Points, in no order, along strands that fork and pass close to each other.
Two points are linked if the straight distance between their rows is under 117. Some points are linked to none.
J58: [-40  13 -23  36 -14 -20 -17 -13  -4  46 -21 -35 -51   4 -82 -56 -40  32
   2  15]
J393: [ -1  44 -25  34  26 -29  14   1 -52   7  49  16 -27  37  18  61 -55  16
  52  28]
J126: [ 16   2  -5 -26 -14  50  -6  43 -25   8 -13  -4  43   6  90  40  61 -25
 -16 -51]
J407: [ -9  -7  29  -3  25 -26  58  15 -81  -8 -55 100  31 -58  36  26   1 -19
  10  36]
J159: [ 37  27  27  -3 -30 -14  42  40 -33  50 -29  -3  -3  12  10  21   9 -47
   3  17]
J192: [-81   8 -35  70  27 -22 -14 -54  -1 -53  10  17 -44 -35 -55   6 -11  34
  42   4]
J390: [ 28 -18  30 -45  34  41   7  73 -23 -53   5   8 -36 -11  55  42 -26   4
   7 -13]
J176: [-35   5 -30  38   2 -77  11 -88  10   8  33  -9  29 -16 -55  41  -2   4
 -29  92]
J143: [ -9 -10 -33  13 -13  -8 -13 -38  15  67  24 -29 -16  23 -36 -75 -50  38
 -16 -15]
J991: [  6 -13 -23 -45 -12  19  31  -9  42  35  46  17  13  48  62 -53 -41  29
 -46  -9]
J658: [ 47  43  24 -11  31 -15  37  41 -68   4  19  22  17  40  46  78 -12 -20
  23  38]
J745: [ 96 -51  62 -39 -32  41  32  36  34 -27  19  25  -5 -13  38 -25 -17 -35
   0 -33]
J817: [  13    7   34  -12    6   -8  -42   10    9   -3  -62  -42   17   25
 -103  -30   30    5  -10   45]
J691: [-19   8  -2   0  35  45 -23  57 -28 -46  -4 -15 -45   6  31  44 -40  22
  28  -4]
J62: [ 65  40  16  32 -30  55 -25 -26  34 -22  17 -17  29   8  -7   9  25 -51
  61 -49]
J688: [-13 -32 -11   2 -10  19 -55 -21  38  20 -36 -49  32  13 -55 -74   9  42
  -9 -16]
J164: [ 20 -17  39 -33   5  -3  -4  29  24  16 -77  -8 -24 -10 -83 -75  24   1
 -25  23]
J89: [ 44 -12   6 -47  -6  24  42  -4  56  17   4  33  26  30  26 -75 -10   1
 -39  -3]
J55: [ -1   0   2  16  22  51   3 -21  53 -36  14  15  10  10 -19 -47 -19   3
  -5 -29]
J173: [ -4 -34  15 -46  -2  19 -26  30  48   8 -63 -25  -4   6 -40 -96  22  42
 -42  10]
J878: [ 15  56  -3  39 -26 -57  -2  31 -35  34  15 -28 -11  32 -10  52  22   1
  48  85]
J783: [ 23 -18   9  -3  25  59  39  17  25 -70  -1  81  -3 -26  39 -42 -53 -12
   8 -41]
J755: [ 34 -38   1 -15 -14  46  50  26   3 -33   2  69 -36 -44  70 -64 -84   5
  -9 -29]
J493: [-16 -26   7 -40 -19  30  19  43  29  26 -42 -10 -24  -6  24 -61  27  22
 -36   0]
J365: [-58  -5 -51  20 -14 -19  11 -44  18  44  29  14  33  10  40 -20   5  12
 -28 -42]
J124: [ 32  55   7  23 -13 -46  21  28 -54  14  16   8  31  38  27  91  31 -27
  32  75]
J269: [ 45  10  36   2  46 -35  59  16  -2 -36 -42  99 -26 -18 -54  -2   3 -53
  21  37]
J967: [  -3    9   -7    7   32 -108  -46  -77  -24   58   51  -44   37   54
  -53   21   12   27   20   26]
J698: [ -4   6   6   4  40  -6 -18 -49  27  -8  21  -7  64  50 -56  -3   4  11
 -19   9]
J131: [  3 -17 -12  24 -22  38 -14  25 -48  17  22 -30 -18 -17  87  45 -48   6
  60 -55]
J596: [-89   0 -47  29  -9 -44  19 -10 -52  43   0  -4 -17  -1  18  34 -25  36
 -23  22]
J275: [ 48 -30   7 -32 -65  57   6   7  42   5  28   4  24  -1 110 -29 -15  -7
  -6 -49]
J721: [ 11  33  -5  18 -41 -13  -8   9 -39 -23 -36  -5  48 -28  28  80 102 -49
  15  50]
J245: [-65  31 -17  65 -19  10 -23 -17  15 -28 -28  -6 -28 -30 -48  -9  -1   1
  51   1]
J24: [-14  20   5  39  -8  16 -42   4  23   5 -12 -43 -39  -3 -68 -25 -24  16
  36   0]
J933: [ 82 -20  51 -26  42 -19  39  35  21 -17 -26  61 -69 -12 -75 -28 -26 -53
  19  21]
J959: [ 52 -15  30 -44 -26  24   9  72 -39  22 -39 -20  -7 -15  71  41  54 -30
  -1 -23]
J801: [-26  -1 -47   3 -10  12  42 -12   0  46  33  37   3  13  72 -34 -56  23
 -29 -28]
J875: [ 43  -1  61 -43  52   3 -38  34  20 -47 -36 -24 -11  21 -89 -11  23  -8
   4  49]
J101: [-66   0 -31   7  20 -12  -8  18 -24  34   6 -31 -47  23  -7  15 -22  53
 -12   6]
J53: [-77 -13 -25  11 -19  26   4  47 -40  35 -33 -14 -14 -20  67   3  -8  25
 -11 -24]
J890: [  3  33   0  16  -3 -70 -26 -11 -34  66  22 -55   4  63 -54  37  12  20
  19  57]
J474: [ 18  -3  27 -52  75  38  11  27  23 -66  39  25  -4  40  -6  17 -35  22
 -36   4]
J61: [-68 -14 -43  33  24 -59   4 -88  -4  40  52   5   1   2   3  -8  -4  29
   4 -47]
J310: [-39   1  -8  26  44  16  -1 -51  33 -44  32  25  31  22 -54 -17 -18  19
  -7 -17]
J594: [-17 -29 -20  -8  -7  50 -29 -35  75 -14 -10 -11  31   9  -6 -93   5  44
 -12 -32]
J554: [-63 -11 -38  40 -33 -70 -35 -89  10  44   9 -30  30 -38   4  25  73 -16
  -5 -30]
J85: [-24  15  13  10  -4 -38  56   0 -36 -19 -33  57  27 -42   3  39  17 -31
 -16  56]
J172: [ 44 -42  34 -51  19  10  33  65   5   7 -54  27 -13 -15  20  20  62 -14
 -10 -18]
J905: [-22  19 -13   4 -11 -33 -11 -16 -11  45  17 -23  43  35   1  39  33 -10
 -23   5]
J762: [ 56  42  34  26   1  38  -5  -5  44 -51   7   5   6  11 -40  -5 -21 -41
  54   1]
J636: [ 41  -5  30 -30  12   4  57   5  39  15 -23  37  31  15 -19 -39  31 -26
 -32   3]
J278: [ -1 -14 -14  38 -39  17 -36  29 -36  12  16 -52 -77 -29  35  11 -70  19
  69 -38]
J67: [ 24 -57  33 -33 -29  54 -37  34  53 -67   7 -12 -67 -37 -11 -60 -49  14
  -9 -19]
J186: [  6 -38  26 -24 -27  77 -20  47  51 -48 -15 -10 -24 -35  45 -32  -1   4
   8 -43]
J839: [ 42  -9  28 -30  45  45  55  18  19 -43   6  52   2  13  18   0 -32 -13
 -14 -14]
J482: [-52   7 -34  72 -57 -28 -23 -72   5   4 -16 -19  29 -56 -13  31  65 -26
  21   0]
J494: [ 28 -43   3  -9 -65  50  -6  30 -15  12  50 -29  -4  -6 108  16 -46  14
  16 -54]
J411: [ 78 -60  33 -43 -22  24  57  41   5 -21  21  55 -20 -23  77 -22 -63  -9
  -4 -26]
J548: [ 37 -21  22 -40  57  36  -6  35  16 -69  55  10 -58  16 -19   0 -81  21
 -26   8]
J343: [ -3  12  -6   8 -14 -23   8 -54  18 -27  -9 -13  69 -33 -34  58  72 -30
 -52  75]
J681: [ 43  -6  37 -45  64   4 -23  28   6 -35   2 -24 -16  45 -79 -14 -44  30
 -23  43]
J606: [ 52   6  38 -36  26  12  29  64 -47 -11  19  -7 -25  22  37  52 -44  -5
  16  10]
J330: [ 56  50  31  42 -21  24  19  13  19 -47 -27  44   0 -28 -19 -24 -19 -69
  78  13]
J376: [-98 -14 -46  34   4 -37  50 -48 -30  -6   5  22  -3 -41  -2  27 -37  31
 -57  50]
J254: [-54   0 -31  16  41  13 -10  18 -38 -15  26 -12 -47  12  31  46 -44  55
  24 -27]
J17: [  0  27  23  21  -3 -36  13  11 -27 -56 -33  21  23 -24  -8  71  61 -26
  17  89]
J760: [-18  -6  -1 -34 -12   9 -36  -6  26  13 -31 -40  68  22 -27 -13  81   7
 -53   2]
J583: [-42 -10  -5  -2  54 -16  18  40 -49 -60 -68  99 -63 -73  -6 -11 -27  -8
   4  22]
J922: [ -49  -14  -28    8   -8 -104  -53  -86    0   78   32  -42   32  -12
   -7   -9   54    7   -9  -51]
J501: [-24  10   0   4  14  39 -41  -1   8 -35 -15 -38  21  14  -1  46  59   9
  12 -20]
J624: [-68   7 -23  45  34 -42 -28 -37  -6 -30  16 -24 -31  -8 -62  29  -1  53
  21  48]
J362: [-49  -6   4 -11  22  54 -18  39  -2 -56 -37 -12   9 -11  39  44  54  18
 -14 -25]
J422: [-53  21  -4   5  27 -38  13  60 -87 -22 -40  31 -60 -34   8  47 -20  25
   4  71]
J261: [  4  24  -5  56 -11   1 -27 -68  37  13  13 -18  29  11 -51 -27  24 -25
  48 -33]
J240: [ 33  33  15  10 -24  55 -31   0  13 -31 -27 -35  30  -2  -1  36  78 -39
  37 -35]
J32: [-11   6 -33 -11 -21 -68 -51 -54  21  97  36 -38  53  32  -2 -23  35   6
 -23 -51]
J36: [ 21  17  41   2   8 -21  60 -21  19 -32 -29  57  29 -10 -61  -9  33 -53
 -15  33]
J224: [ -7 -10  -7  21 -17  39 -38  14  18 -12  24 -45 -66 -18 -16 -21 -56  22
  37 -32]
J335: [ 29  49 -20  -2 -71 -18  -1  11 -23  74 -14 -12  53  -1  46  35  54 -71
  -4 -25]
J744: [ 16  51 -18  23 -55  -6 -14  -4 -59  22 -15  10  61 -24  63  67  70 -56
  27  -2]
J3: [-37   7 -12  25 -41   0 -21 -53  20 -18 -25 -18  59 -42 -19  36  92 -32
 -25  14]
J546: [ 26  30   2 -36 -52  -4  -9  22  -9  74 -27 -42  37  22  17  13  73 -50
 -39 -13]
J60: [-18 -14 -26 -17  11 -23 -55 -59  32  11   9 -26  96  31 -36 -13  56  16
 -42  -9]
J281: [  4 -28  21 -37   6  72 -12  54  34 -50 -48 -15  -2 -16  44   5  66   3
  -6 -39]
J516: [ 49   6   9 -12  51   1 -39  11 -11 -17  40 -38 -47  49 -75   3 -80  43
   2  33]
J993: [-56   0 -28  30 -26 -44  39 -60   0  21  -2  11  33 -26 -20  18   3 -15
 -48  51]
J840: [-40  13 -27  47  13 -69   3 -45 -23 -11  48  -6  -1  10 -27  71   4  29
  19  70]
J486: [ -2  17  -1  12  -7   2  62   7 -57  22 -28  76  38 -26  57 -13 -29 -33
   7  -2]
J632: [  19  -36   -4  -30   20   31  -25   41   20  -69   -1   33 -108  -45
  -22  -76  -75   -5  -29   -2]
J823: [-43   8 -19  29  32 -93  -8 -91 -23  39  56 -31 -17  22 -45 -12  -6  34
  32   1]
J603: [ 21 -21  -4 -37  43  39 -38  16  22 -66  33   3 -85   1 -56 -56 -95  29
 -34  10]
J540: [ 33   0 -18 -23 -41  41  13  18  15  22  -2  19  62   3 105  -6  34 -38
 -11 -60]
J849: [-42  -4 -27  17  28 -43  -5 -55 -20  42  64 -35 -43   9  31  -3 -12  30
  52 -70]
J998: [-20 -22 -34 -13  -6 -50 -23 -48  17 108  53 -39   0  33  16 -53 -19  40
 -18 -55]
J467: [-31  -1 -12  -3 -42  13  24  29  -4  48 -32  -3  -4 -11  38 -30   6  -3
 -23 -15]
J735: [ 12   8 -15   1  64 -24 -20 -43 -11   5  66 -33 -25  68 -56   9 -56  55
  13   2]
J907: [  8  -1  -5 -51 -43  19 -21  23  28  43 -32 -32  43  14  38 -20  98 -14
 -53 -31]
J220: [  5  17 -15  12 -11  14  59  15 -36  19   8  46  -3  -2  36 -19 -74 -12
  -7  -7]
J644: [111 -40  73 -35 -16   5  31  34  37 -14   2  29 -50 -24 -38 -37 -33 -55
  10  -7]

A fork is a point with three links, a tip a point with one. Leave the first point through the second and follow the links. Name the first fork or tip that comes.
J62, J240 -> J801
J89, J636 -> J330
J101, J254 -> J61
J390, J691 -> J24
J546, J907 -> J173
J58, J143 -> J343

A fork is a point with three links. Follow the links from the first point to the second and name the forks in between, in order.
J278, J482 -> J24
J467, J760 -> J173
J688, J269 -> J801
J632, J658 -> J801 > J61
J606, J310 -> J61 > J801

Follow the links from the first point to the second, and from the first to the third. Name the last point that the two ways share.
J482, J540, J376 -> J24
J486, J783, J176 -> J801
J494, J365, J32 -> J24
J735, J991, J53 -> J173
J755, J85, J967 -> J801

Name the points in between on the shortest way along the links from the first point to the second, in order.
J36, J993 -> J636 > J89 > J991 > J801 > J365 > J61 > J823 > J967 > J890 > J878 > J124 > J658 > J606 > J390 > J691 > J254 > J101 > J596 > J376
J164, J85 -> J173 > J688 > J594 > J55 > J310 > J698 > J60 > J760 > J907 > J546 > J335 > J744 > J721 > J17
J186, J644 -> J67 > J632 > J603 > J548 > J474 > J839 > J783 > J755 > J411 > J745
J245, J172 -> J24 > J224 > J278 > J131 > J494 > J275 > J540 > J126 > J959
